Points, in no order, along strands that fork and pass close to each other.
Points whose rows are less than 691 apart are linked; no others are. Some points are linked to none.
q811: 190	-59	-71	-188	266	-26	188	116	-67	-141	150	-32	28	70	29	-20	77	20	166	-176	-211	-25	129	-25	278	-144	275	-99	-49	2	-126	-100	81	-97	-168	-26	-98	29	-416	141	29	136	-159	-6	-109
q12: 120	-61	58	-54	-34	127	-63	-8	-81	-37	136	-95	43	28	-27	-71	-93	-48	-89	-25	60	76	5	-43	137	-37	121	-24	60	-111	-90	-66	71	-83	125	-92	-25	-46	-209	-18	60	-29	45	187	-35
q669: 48	-7	-135	186	134	313	-124	185	-22	-46	336	-1	-32	29	-52	171	-63	-142	-185	145	-114	-90	123	111	-253	55	294	-145	-72	-314	-145	-123	-58	-79	-70	-44	338	40	87	-156	-301	-58	-61	70	-156
q522: -206	148	-157	171	24	-223	-66	86	-55	-22	107	276	-39	-113	-52	-25	204	-32	21	208	101	82	24	86	-245	122	-248	-13	-15	39	83	242	6	124	-140	162	138	80	322	22	-35	-128	-6	-242	-115
q213: 264	76	-4	121	-124	-30	-240	83	189	12	-11	22	59	-23	41	39	-133	-250	8	-66	167	154	-78	12	-40	33	-129	70	-75	-49	-104	50	131	-90	95	-121	35	64	167	88	-126	343	181	170	-79
q832: -150	132	-136	-25	144	21	-48	146	-216	-42	136	42	-89	-15	-133	42	154	-35	-73	114	-58	-5	170	-33	-240	-46	236	-75	57	-108	-23	10	10	5	-144	30	201	58	29	-146	-56	-195	46	-45	-104
q191: 66	9	-20	-167	204	-129	223	49	-89	-121	-13	-120	-26	1	-25	-4	195	-7	170	-116	-230	11	127	-112	230	-151	246	-102	14	89	2	-55	22	-146	-107	17	-75	45	-346	76	100	72	-64	-64	17
q932: -37	-60	10	-210	-26	136	98	-78	-144	57	-34	-319	60	-40	-106	-147	-16	6	39	-203	-100	128	108	-298	190	-241	119	-5	227	130	4	-257	4	-204	121	-170	-224	20	-345	-31	129	-176	-5	1	66
q450: 55	2	74	197	167	-162	147	97	199	-179	108	34	86	43	-72	204	96	-115	-15	40	29	50	-173	209	290	169	38	-26	-138	-154	-67	93	57	-38	-78	138	84	-9	36	-84	6	81	14	169	-67
q74: 362	-92	238	-25	29	-263	141	141	276	-107	-73	-60	99	37	-20	-5	-126	-155	31	-289	-6	181	-265	-17	564	43	-58	112	-172	-86	12	-19	135	-198	113	-73	-230	-6	-133	-15	91	234	141	204	237
q904: -77	-254	215	34	86	218	173	-117	-13	-199	305	-134	56	95	-25	158	-39	130	-106	167	131	-73	-137	237	372	179	233	-4	-117	-248	-91	-98	-125	80	18	126	-17	-185	-345	-179	34	-294	-236	145	-14
q644: -41	177	-29	13	-331	70	-331	83	29	85	-121	-96	-200	-26	-22	-202	-210	59	-162	-66	153	-142	225	-84	-340	56	-177	-8	131	-27	227	-97	68	63	403	-205	-76	-219	480	-21	-34	-57	69	156	278
q917: -2	-182	144	-98	-65	170	-34	-127	-142	-26	200	-69	13	35	25	-112	-45	62	-66	49	205	62	-6	-40	129	41	-15	-57	24	-50	-61	-27	-44	62	55	-48	-124	-45	-332	37	36	-174	-62	177	-46
q394: -24	65	13	160	194	-103	250	198	182	-257	88	-63	57	79	-84	290	63	-95	-79	-54	-169	-16	-131	208	268	76	238	-26	-123	-214	-56	-6	48	-187	-60	198	157	-19	59	-168	-26	128	34	87	2
q429: -15	-127	161	-83	134	-268	314	-197	37	12	-134	74	1	-3	28	-2	329	44	275	135	22	49	-173	-56	427	107	-54	-13	-119	328	47	279	-133	186	-191	189	-154	103	-359	109	215	-100	-271	-175	4
q265: -383	158	45	77	7	-22	45	-235	103	-153	97	-47	-124	-92	-146	328	197	4	-299	178	-201	-211	-157	300	-57	112	80	53	-268	-191	234	51	-25	-13	14	164	240	-182	200	-438	-51	-453	-83	-201	-67
q123: -8	-161	75	-281	47	206	111	-148	-117	-8	121	-273	96	33	-30	-127	-27	91	135	-210	-21	83	97	-206	294	-156	125	-47	113	91	-43	-248	-46	-135	19	-130	-273	5	-490	40	139	-187	-210	41	-7
q311: -141	93	8	-65	208	94	226	82	-56	-286	70	-312	-19	-16	-174	229	62	-17	-42	-139	-273	-20	89	9	206	-179	444	0	10	-158	-4	-232	39	-275	86	59	88	-95	-183	-229	61	-106	27	48	150
q42: -25	-21	-64	28	17	-299	37	82	5	375	-614	20	138	-95	138	-27	143	177	138	37	-219	11	-144	-183	-207	-188	-317	101	232	418	115	285	-77	73	29	-31	73	58	263	149	134	135	200	-230	180
q666: -104	202	35	71	-335	-13	-244	61	74	62	-194	-131	-216	-41	-69	-93	-170	67	-200	-20	171	-204	84	12	-249	50	-308	39	25	-51	290	-45	58	157	366	-144	-73	-312	535	-70	-5	-157	11	99	353
q272: -372	-173	163	-89	-56	-38	208	-382	-203	-92	89	-135	-74	-76	-35	-24	326	105	-27	235	140	-46	-93	-41	67	150	11	135	-7	169	138	55	-200	301	74	23	-84	-2	-253	-274	187	-488	-152	-189	183
q480: -126	166	-52	17	70	150	124	76	138	-257	-12	-315	-24	-54	-185	331	-35	-28	-244	-158	-314	-141	23	89	107	-106	434	23	-40	-247	28	-226	143	-326	123	108	137	-68	25	-324	-30	-19	141	35	93
q426: -156	102	129	-142	-55	-25	122	-128	-62	-40	-145	-248	-47	-83	-228	56	60	-88	-16	-44	20	67	-130	-163	222	-111	66	224	124	117	162	-12	17	-137	299	-16	-113	-109	-36	-217	89	-211	111	-54	339
q737: -145	0	34	-200	211	-21	276	-46	-180	-96	20	-308	-68	-38	-136	5	245	-27	156	-34	-150	34	121	-101	216	-94	271	-31	103	161	62	-84	-36	-73	-20	-17	-83	50	-380	-107	172	-160	-77	-89	104
q802: -269	99	266	67	-164	80	-3	-352	134	-114	43	-13	-110	-36	-87	279	-27	81	-408	163	1	-208	-159	283	79	179	-126	161	-295	-223	283	-23	11	-4	122	108	42	-258	203	-429	-11	-467	-77	-96	-11
q201: 219	61	-163	12	-162	120	-317	46	-74	81	-95	105	33	27	76	-162	-210	-119	23	-72	48	-35	132	-108	-410	-119	-3	18	95	6	-67	-47	103	-72	46	-192	91	133	172	167	-90	303	211	27	-129
q237: -177	73	-40	-116	178	77	233	14	-198	-181	43	-386	-67	-41	-204	132	169	-59	21	-70	-184	2	131	-59	140	-176	452	5	127	-22	33	-236	0	-225	80	-19	48	-31	-220	-260	97	-234	0	-5	162
q487: 12	-1	-138	-142	-101	185	-101	-26	-198	145	-214	-63	50	1	9	-245	-149	115	-10	-148	-157	-13	200	-361	-238	-303	45	56	257	216	-5	-181	-19	-71	94	-150	-37	112	-54	87	83	56	201	-102	32
q578: -171	-48	-33	-31	55	-194	235	-77	-61	24	-135	199	-17	-53	58	-73	427	-2	210	204	-28	38	-56	18	118	90	-85	-86	-27	254	-5	280	-111	222	-231	241	-49	90	-217	142	183	-140	-172	-260	-100
q645: -229	80	-65	-37	111	-40	17	-26	-224	-74	99	-92	-106	-72	-131	23	228	13	-32	144	-38	-33	118	-84	-129	-60	267	-39	48	-34	31	22	-8	32	-20	57	121	39	-73	-224	13	-335	7	-108	-2
q441: -51	48	-85	-111	-162	52	-115	32	-123	216	-322	-164	-35	-85	-40	-174	-66	161	-30	-108	-143	-42	198	-380	-226	-266	-101	105	272	275	179	-47	-26	-58	221	-192	-42	48	136	-2	83	-78	186	-173	216
q997: -226	183	171	-1	-241	81	-95	-254	81	-57	-24	-99	-140	-21	-144	160	-71	68	-345	110	46	-186	-115	144	26	79	-51	89	-193	-202	190	-61	56	-27	246	42	24	-294	289	-340	4	-369	-67	1	109
q690: -155	-90	-165	-205	102	263	46	-92	-341	180	12	166	39	147	154	-195	-76	162	199	-17	-139	-58	28	-199	-268	11	143	-216	77	145	-264	-132	-193	222	-254	105	21	88	-325	253	10	19	-91	-48	-261
q633: -26	337	-147	-16	-22	-30	-83	244	240	-86	-105	-145	-189	-130	-243	253	-152	-190	-202	-267	-151	-126	98	79	-261	-36	270	69	-27	-192	19	-212	246	-182	-40	2	267	32	475	-299	-108	188	139	13	44
q313: 349	-136	127	-88	118	-157	109	-81	115	33	40	135	147	130	104	-97	-33	15	232	-146	14	60	-181	-33	388	-4	-48	-39	-170	95	-182	132	66	19	-148	-17	-173	69	-308	326	25	320	-121	53	-116
q852: 44	-165	-76	-173	-82	103	102	-99	-118	290	-340	-92	186	27	97	-182	-209	94	238	-316	-206	173	77	-359	143	-365	-25	84	128	286	-100	-277	-60	-82	71	-190	-215	49	-163	259	183	104	87	-79	87
q497: 102	-221	93	-243	176	151	140	-55	13	-168	318	-235	123	85	-5	-46	-64	125	161	-138	13	14	28	-15	492	-45	171	-27	-4	-13	-121	-176	-28	-74	-27	-62	-232	-96	-498	29	73	-75	-307	112	-33
q382: -13	-107	112	135	184	-253	226	-25	79	-146	220	161	56	9	-47	158	350	6	112	255	84	16	-194	276	355	286	-39	-60	-146	-70	-40	191	-113	214	-281	295	-19	-70	-199	-99	54	-206	-237	4	-88
q30: 223	-50	-9	-92	60	128	-42	85	-46	-78	122	-155	61	7	-28	-35	-130	-101	-32	-136	-92	111	142	-54	114	-117	245	-80	62	-141	-125	-182	109	-143	62	-132	-39	-36	-263	75	46	101	55	199	-61
q116: 115	0	-82	1	179	-116	94	101	12	-35	44	250	100	59	82	-43	144	-92	179	-14	-46	67	-72	72	44	74	0	-200	-52	25	-128	162	49	34	-281	136	-10	71	-145	298	8	202	-73	-47	-266
q636: 3	29	-14	207	-17	243	-254	27	43	83	367	6	-110	23	-15	145	-137	-139	-212	107	41	-124	59	196	-270	212	54	-76	-194	-348	-19	-92	-45	-116	10	-65	339	-58	322	-127	-287	-54	-100	166	-107
q462: 50	11	-87	-81	209	-2	60	77	-130	70	28	370	125	93	113	-92	102	-31	273	-24	-104	15	-51	53	-26	69	31	-222	-28	23	-234	105	-5	122	-385	181	41	59	-198	404	17	183	-183	-92	-318
q970: -4	-263	290	97	-323	58	-101	-298	-9	145	-28	222	89	59	308	-224	-64	288	-174	220	300	-8	-130	-35	27	140	-504	155	62	137	71	146	-103	274	122	-95	-271	-19	-15	187	27	-60	-58	62	125
q508: -353	-71	-7	-78	54	-114	160	-192	-212	-65	77	-73	-103	-69	-49	-48	356	31	33	207	-18	-25	28	-52	-56	60	127	-29	28	111	50	100	-127	206	-35	63	44	88	-230	-201	116	-369	-104	-143	57
q178: -6	-115	-76	-147	160	219	-14	8	-265	78	155	228	68	146	193	-182	23	32	206	73	-75	-56	-20	-18	-258	83	132	-292	4	-17	-272	-32	-100	223	-283	99	-27	70	-296	296	-88	72	-129	16	-349
q94: 287	108	-112	24	-172	35	-347	112	110	96	-74	31	6	-35	64	-108	-195	-199	17	-87	139	75	75	-39	-242	-56	-117	90	39	-23	-77	2	161	-96	126	-210	7	64	220	115	-108	332	200	100	-68
q405: -23	73	24	146	-123	160	-268	-42	15	44	289	57	-135	34	29	64	-150	-107	-172	118	189	-92	33	127	-209	218	-81	-24	-186	-229	17	-75	53	-92	79	-102	223	-105	364	-110	-149	-85	-31	205	-61
q857: 188	-336	365	116	-290	15	-53	-268	72	157	-116	188	170	58	213	-142	-163	90	-67	171	423	79	-274	14	328	207	-506	182	21	95	52	238	-127	244	92	-63	-369	-34	-104	268	27	16	16	98	70
q888: 128	42	225	58	68	-167	251	76	282	-260	-148	-163	33	17	-89	217	-73	-110	-46	-262	-94	51	-361	88	561	38	28	98	-207	-185	34	-61	78	-224	139	102	-141	-110	-42	-234	74	149	121	169	257
q990: -205	-106	-138	-169	-10	211	-27	-107	-356	115	15	35	-3	70	84	-224	4	173	-3	-8	-46	-47	174	-220	-320	-117	104	-92	125	142	-97	-87	-96	103	-98	27	-69	141	-260	103	10	-105	42	-103	-166
q234: -8	23	-101	-132	-23	93	-49	-48	-209	78	-179	-15	45	24	21	-153	-60	28	55	-112	-69	61	106	-231	-90	-206	68	-18	152	121	-64	-85	2	-25	7	-66	-63	149	-168	118	53	76	125	-57	-91
q409: -119	-110	274	-83	-148	156	21	-228	-74	-30	192	-102	13	-1	-77	15	-31	81	-176	100	224	12	-161	45	248	54	38	95	29	-124	10	-64	-59	18	159	5	-144	-136	-133	-167	88	-323	-52	154	147
q777: 128	297	-237	166	-90	-119	-313	183	162	108	68	206	-70	-104	29	-53	-237	-120	81	15	229	84	194	280	-533	131	-355	-31	2	71	42	191	69	70	-103	-77	227	28	614	136	-224	354	104	-95	-98
q395: -109	78	212	-93	16	-104	189	-91	67	-102	-169	-267	-48	-90	-250	169	80	-116	-74	-86	-1	78	-235	-29	341	-50	85	174	-15	3	152	16	61	-148	255	82	-153	-125	-50	-276	63	-139	140	15	338
q453: -139	-165	273	11	-38	194	49	-214	-44	-114	258	-75	55	21	-55	146	0	132	-213	205	181	-31	-182	192	269	135	104	68	-58	-214	-11	-55	-110	84	66	77	-25	-168	-254	-235	67	-383	-153	128	35
q321: -186	73	-125	66	-36	-125	-103	-13	-127	31	-5	138	-41	-36	21	-115	131	76	-23	173	66	-43	83	-103	-293	-31	-128	-19	62	81	79	184	9	126	-38	6	48	101	167	31	-17	-136	44	-190	-73
q733: -45	-266	61	-94	-90	273	-43	-211	-257	254	43	178	88	225	314	-251	-196	213	156	-35	115	-53	-82	-194	-139	110	-108	-83	20	143	-278	-45	-174	224	-57	37	-91	75	-270	430	1	157	-74	141	-164
q875: 63	330	-188	188	-86	-201	-224	185	290	74	70	97	-99	-142	-127	122	-251	-194	-27	-36	205	98	79	281	-288	194	-245	54	-152	3	56	155	108	69	-25	24	252	7	694	-21	-196	308	114	40	-10
q125: -168	-86	44	39	-55	76	-170	-88	-177	-26	287	98	-105	57	43	-66	81	75	-175	222	169	-16	37	-6	-190	139	-74	-28	-134	-127	0	31	-15	161	3	-56	77	-20	53	-97	-88	-256	-54	60	-70
q855: -153	92	34	167	228	-89	428	170	156	-315	9	-109	23	45	-83	340	182	-46	-49	-52	-219	-103	-158	265	372	27	319	-25	-182	-190	12	-33	-24	-210	-60	269	100	-36	-41	-240	23	9	-33	-1	76
q59: 351	-121	270	120	-305	268	-290	-163	46	185	349	117	47	43	392	-60	-238	-152	-83	7	373	10	41	67	-4	112	-150	-62	25	-259	-273	-133	-81	-254	168	-129	-140	-184	-260	77	-124	171	-12	356	31
q943: 25	260	-163	12	28	-20	8	249	209	-197	-54	-223	-125	-120	-224	327	-65	-130	-210	-235	-282	-91	28	63	-142	-99	408	63	-28	-247	16	-244	235	-273	3	52	269	15	285	-272	-83	173	169	51	72
q797: 76	-231	86	-51	251	-43	205	-67	49	-176	289	19	33	100	29	44	149	147	204	202	88	-51	-115	170	459	177	85	-62	-184	-55	-107	116	-81	200	-203	194	-109	-26	-423	-32	16	-153	-336	58	-131
q379: 73	107	-210	15	15	93	-179	131	-146	73	17	307	67	46	51	-145	-81	-110	64	38	15	4	95	-5	-505	-64	28	-130	142	17	-137	16	41	22	-205	-32	146	173	130	212	-142	195	105	-101	-250
q119: 335	-62	-98	241	201	72	-4	224	181	-111	270	129	145	71	195	129	-69	-242	135	-51	-46	57	95	247	-2	103	83	-181	-168	-246	-288	-13	51	-180	-158	-17	131	19	-114	182	-207	356	-32	190	-199
q676: -114	-36	15	16	200	-220	217	33	27	-139	144	182	34	-65	-19	53	426	-10	194	235	4	40	-128	189	211	238	-56	-91	-139	13	-72	237	-81	167	-309	314	-17	-12	-215	29	84	-187	-244	-105	-157
q799: 312	-112	-108	-105	321	38	167	216	-19	-216	192	65	83	96	91	-7	-23	-42	157	-153	-256	1	201	29	184	-118	350	-135	-112	-116	-240	-168	101	-106	-165	-18	1	42	-347	210	-92	241	-133	21	-149
q459: 121	73	38	73	-32	78	-84	92	180	-107	57	-153	42	-22	-129	233	-127	-168	-171	-68	-80	-23	-43	101	64	43	204	67	-69	-268	-94	-125	143	-232	156	-28	179	-41	132	-167	-64	173	108	230	-3
q759: -177	-305	163	40	-173	33	6	-304	-113	154	-96	201	112	82	314	-158	45	368	4	154	189	-14	-107	-128	1	59	-384	64	56	223	7	173	-257	398	-14	62	-209	65	-140	252	116	-70	-71	-65	-64
q950: 327	-50	-140	46	232	32	60	270	32	-155	154	155	85	85	125	43	-40	-210	147	-80	-176	58	153	150	-48	-33	232	-188	-86	-160	-269	-102	110	-131	-238	-31	76	53	-162	220	-117	365	-30	79	-240
q388: 171	-269	233	218	33	54	-17	-122	64	-31	345	149	70	85	157	132	-22	-53	0	275	307	42	-225	318	238	356	-203	-59	-230	-209	-174	105	-89	124	-152	63	7	-78	-180	71	-116	-47	-169	227	-183
q404: -156	-166	56	-10	-104	-26	-27	-192	-133	155	-229	32	67	-12	151	-167	58	245	22	57	28	-2	-29	-205	-60	-110	-217	31	125	264	8	162	-158	206	78	0	-112	91	-63	201	108	-51	57	-92	18
q767: 95	129	-58	0	-265	26	-363	141	91	213	-288	-78	-97	-48	47	-247	-204	156	-89	-113	-6	-158	161	-168	-449	-87	-327	25	204	142	265	28	67	69	221	-265	-44	-75	453	116	12	104	148	37	191
q574: 95	-59	-129	49	0	-257	21	155	117	317	-604	65	159	-86	168	-13	29	88	136	-105	-124	58	-159	-185	-89	-193	-357	137	204	289	135	277	-10	64	53	-27	-12	53	301	210	29	301	255	-188	141
q821: 129	176	-312	-37	-65	-82	-178	209	-14	118	-406	149	-36	-6	-13	-121	-162	-24	79	-171	-229	0	120	-203	-474	-369	63	86	320	160	36	-165	113	-81	-98	-118	163	209	263	77	-26	346	242	-251	45
q361: -261	-127	0	1	-132	-21	-38	-186	-187	88	-42	32	-48	-13	100	-208	121	281	-84	145	96	-73	82	-194	-214	-70	-185	29	100	198	98	139	-122	198	83	-7	-59	79	-22	27	98	-234	13	-156	38
q9: -221	243	27	60	-264	-23	-161	-66	127	-6	-179	-108	-185	-39	-174	51	-147	-7	-231	-14	163	-179	-43	107	-101	75	-229	76	-137	-122	254	-56	70	54	313	-27	-48	-308	535	-226	-26	-244	9	38	225
q199: 47	57	-24	144	179	-240	102	121	110	-95	126	136	64	17	-18	110	206	-102	35	86	42	112	-99	174	148	140	-45	-115	-72	-80	-43	157	40	25	-191	159	55	23	2	27	2	81	7	95	-160
q648: -78	-101	-69	-40	-48	40	-9	-93	-192	243	-271	55	153	83	166	-155	-66	195	125	-47	-45	-5	-15	-277	-127	-209	-136	-22	127	251	-99	38	-155	153	-3	11	-59	118	-41	286	114	72	85	-80	-29
q120: -140	-38	-47	21	9	-231	72	24	-9	265	-503	-57	10	-100	60	-81	215	160	33	129	-172	-7	14	-192	-210	-158	-210	95	180	420	202	270	-128	121	112	-53	81	127	214	33	121	-76	128	-351	184
q156: -36	180	-203	183	33	-144	-160	103	5	20	226	326	-31	-114	-33	31	-5	-133	-14	193	145	141	51	198	-354	181	-212	-81	-73	-59	31	217	28	61	-170	82	208	52	394	39	-125	43	31	-90	-136
q330: 129	32	-192	14	-58	-277	-33	169	122	197	-515	138	67	-31	99	-15	-35	-70	142	-201	-178	143	-63	-155	-105	-226	-109	113	156	189	77	67	70	-25	-15	-17	-37	159	203	185	45	448	292	-136	59
q877: -116	111	-245	203	234	222	-55	307	-8	-49	338	94	-59	-12	-176	266	21	-138	-196	173	-244	-54	140	203	-314	24	334	-169	-45	-330	-72	-163	-43	-55	-168	69	360	42	168	-170	-258	-108	-110	-39	-174
q233: 206	81	-225	-62	-113	-103	-175	224	62	142	-428	101	32	-36	24	-97	-204	-106	74	-244	-185	123	98	-218	-313	-309	88	124	210	101	26	-163	155	-58	-26	-108	15	209	199	185	-11	457	303	-164	13
q527: 144	-279	234	1	-165	-14	45	-220	87	154	-206	122	129	81	99	-169	-135	69	105	31	241	109	-215	-111	442	22	-351	107	0	156	34	200	-132	184	45	-20	-351	-4	-206	259	101	72	-8	39	8
q92: -234	-228	236	-77	-84	-44	184	-353	-122	-14	-28	-136	-31	-43	-37	-53	215	124	88	171	202	32	-120	-54	334	142	-71	92	31	180	115	77	-249	250	20	58	-252	24	-349	-128	196	-376	-135	-99	171
q994: 30	410	-337	8	-70	-196	-205	340	186	-5	-186	70	-249	-109	-232	58	-132	-147	3	-188	10	48	251	77	-455	-94	-34	49	108	60	131	-46	202	-16	-100	-65	252	73	615	-131	-177	263	134	-120	22
q39: 116	198	-190	161	-50	-29	-241	103	47	106	194	399	11	-94	86	-67	-155	-184	95	133	203	113	96	281	-515	179	-302	-58	-58	17	-21	262	-25	20	-190	20	232	73	496	197	-240	320	63	-69	-174
q894: -11	89	207	-3	111	-203	293	-2	138	-193	-138	-165	-20	16	-157	208	134	-88	-2	-94	-47	49	-306	66	437	-2	56	87	-103	-54	94	24	11	-187	103	104	-73	-72	-81	-246	113	9	132	63	237
q627: -151	143	83	171	-307	92	-279	-122	86	28	81	64	-209	50	3	46	-211	-46	-269	76	220	-169	19	172	-218	242	-235	5	-189	-179	155	-91	55	6	213	-90	101	-289	511	-122	-93	-161	-65	168	115
q365: 129	-167	25	-115	286	-61	218	-11	51	-153	289	62	91	76	112	16	144	172	236	88	-40	-70	-39	83	422	77	109	-80	-144	35	-180	135	1	110	-217	173	-161	1	-439	109	-22	11	-360	1	-165
q959: -99	-267	226	-146	-79	44	185	-346	-48	77	-50	-102	35	-13	69	-144	77	200	136	56	247	71	-102	-167	368	34	-191	86	48	231	98	41	-203	172	-10	18	-367	36	-392	23	211	-292	-196	-13	87
q837: -23	2	13	-191	-235	133	-156	4	-131	291	-253	-166	-35	-58	46	-270	-176	320	-138	-134	-114	-137	220	-373	-300	-246	-225	79	291	230	253	-109	-55	-38	317	-223	-167	-70	195	45	103	-121	118	-35	315
q402: -289	62	14	177	191	-18	306	10	97	-235	68	-105	4	-33	-129	360	248	-5	-150	166	-228	-139	-151	293	152	76	305	-5	-129	-223	35	24	-38	-102	-61	304	142	-67	-61	-300	-52	-268	-95	-88	-36
q853: 426	-130	134	-43	132	-326	123	114	225	-36	-62	94	118	84	118	-66	-33	-98	144	-281	-43	158	-171	-26	459	-26	-58	20	-272	22	-54	74	129	-133	-80	-26	-200	121	-194	239	23	427	55	78	56
q148: 56	65	-21	-37	-224	281	-326	15	-155	55	97	56	-131	54	65	-250	-186	24	-161	-42	131	-88	295	-147	-446	-26	-14	-20	38	-74	13	-116	83	-98	191	-224	-20	-40	167	3	-80	-30	57	126	45
q567: -366	167	1	142	122	-35	144	-66	93	-159	156	-30	-55	-86	-164	398	220	-24	-242	225	-260	-169	-124	322	-46	97	162	-5	-175	-217	129	50	-2	-74	-91	267	265	-81	176	-352	-115	-350	-102	-208	-108
q412: 11	384	-247	87	-80	-38	-222	225	179	31	-70	-58	-256	-69	-233	103	-187	-190	-67	-168	37	-25	221	104	-384	19	29	7	-45	-92	60	-138	219	-48	-14	-122	289	-66	643	-175	-140	203	96	54	16
q794: 16	-251	93	-116	161	269	179	-32	-17	-169	343	-222	78	104	-32	31	-84	124	70	-5	24	-25	62	83	418	5	284	-71	-35	-176	-114	-182	-53	-34	42	48	-80	-154	-442	-73	26	-211	-285	137	-20
q652: 290	-101	15	213	71	63	-125	31	111	-4	244	116	126	50	210	59	-43	-255	125	88	159	85	-50	229	-14	154	-117	-125	-161	-178	-278	93	-19	-114	-111	-25	51	0	-70	168	-169	277	-10	250	-259
q232: 228	-50	-51	53	130	127	149	176	77	-267	172	-197	66	47	-49	140	-137	-93	13	-184	-229	17	167	48	283	-64	407	-22	-57	-252	-179	-299	95	-256	71	-76	58	-22	-208	-10	-27	170	-3	173	-4
q639: 125	-335	314	-99	-164	97	122	-333	42	164	-47	40	124	61	127	-146	-108	192	75	31	317	106	-196	-89	537	79	-315	88	44	201	28	89	-141	163	38	-7	-448	-26	-357	141	157	-132	-199	73	68
q433: 56	-205	178	-141	94	-164	233	-262	47	82	-94	8	14	39	39	-93	127	127	253	43	78	91	-175	-110	519	28	-115	34	-87	270	53	174	-125	153	-102	110	-273	61	-398	105	173	-56	-215	-83	15
q474: 13	160	-248	-28	100	60	-142	204	-187	-35	69	180	-55	-20	-92	-13	56	-95	-33	46	-78	20	204	-13	-386	-75	180	-114	129	-74	-67	-18	90	-60	-194	-1	181	123	86	-10	-104	33	65	-77	-219
q471: -126	78	14	-195	-79	40	92	-68	-141	16	-59	-309	-50	-104	-190	-58	33	-74	-19	-152	-34	106	25	-244	185	-159	151	153	199	107	141	-157	26	-186	295	-118	-154	-38	-129	-173	112	-233	97	-15	303
q647: 140	141	-110	77	-254	77	-410	133	61	239	-282	50	-68	58	139	-264	-246	152	16	-136	31	-175	161	-38	-676	-36	-393	-26	162	136	184	-40	-2	105	90	-278	35	2	529	220	-81	278	139	-11	3
q585: 253	-15	62	213	-69	-72	-198	11	223	23	159	103	84	-7	131	65	-72	-240	14	62	273	146	-144	174	54	170	-262	44	-126	-105	-147	125	43	-78	22	-51	71	38	167	75	-138	289	106	247	-176
q827: -278	-10	59	-22	-43	-213	80	-98	-65	193	-375	-204	-83	-127	-37	-111	239	191	-37	196	-160	-109	36	-232	-208	-41	-200	132	180	377	328	211	-98	178	237	-159	60	92	219	-96	134	-275	49	-333	320
q79: 103	238	-267	-23	50	-208	-35	300	77	-66	-119	73	-80	-74	-122	85	61	-221	-26	-159	-98	125	108	-26	-200	-119	112	-7	145	-34	-15	-68	194	-153	-109	41	122	163	232	-75	-38	265	230	-78	-56
q597: 77	296	-318	-40	-100	-80	-275	280	27	43	-250	95	-158	-73	-134	-115	-155	-36	33	-137	-77	-45	253	-93	-525	-222	23	35	236	111	98	-109	193	-17	-74	-152	189	148	422	-9	-109	255	204	-207	-25

Follow the links from the first point to the second, and from the first to the third. Name the last point that the two ways share.
q462, q156, q837 -> q234
q234, q639, q522 -> q404
q156, q462, q527 -> q404
q567, q644, q405 -> q9

A fork is a point with three links. Follow the links from the first point to the second and name the forks in between, in order.
q648, q578 -> q404, q959
q527, q797 -> q959
q405, q450 -> q9
q404, q837 -> q234
q39, q690 -> q404, q234
q441, q777 -> q234, q404
q92, q361 -> q959, q404

Name the points in between on the shortest way along the links from the first point to the second, in order.
q120, q412 -> q42, q574, q330, q233, q821, q597, q994
q453, q395 -> q904, q794, q497, q123, q932, q471, q426
q462, q156 -> q178, q690, q990, q234, q648, q404, q361, q321, q522
q480, q799 -> q311, q237, q737, q191, q811
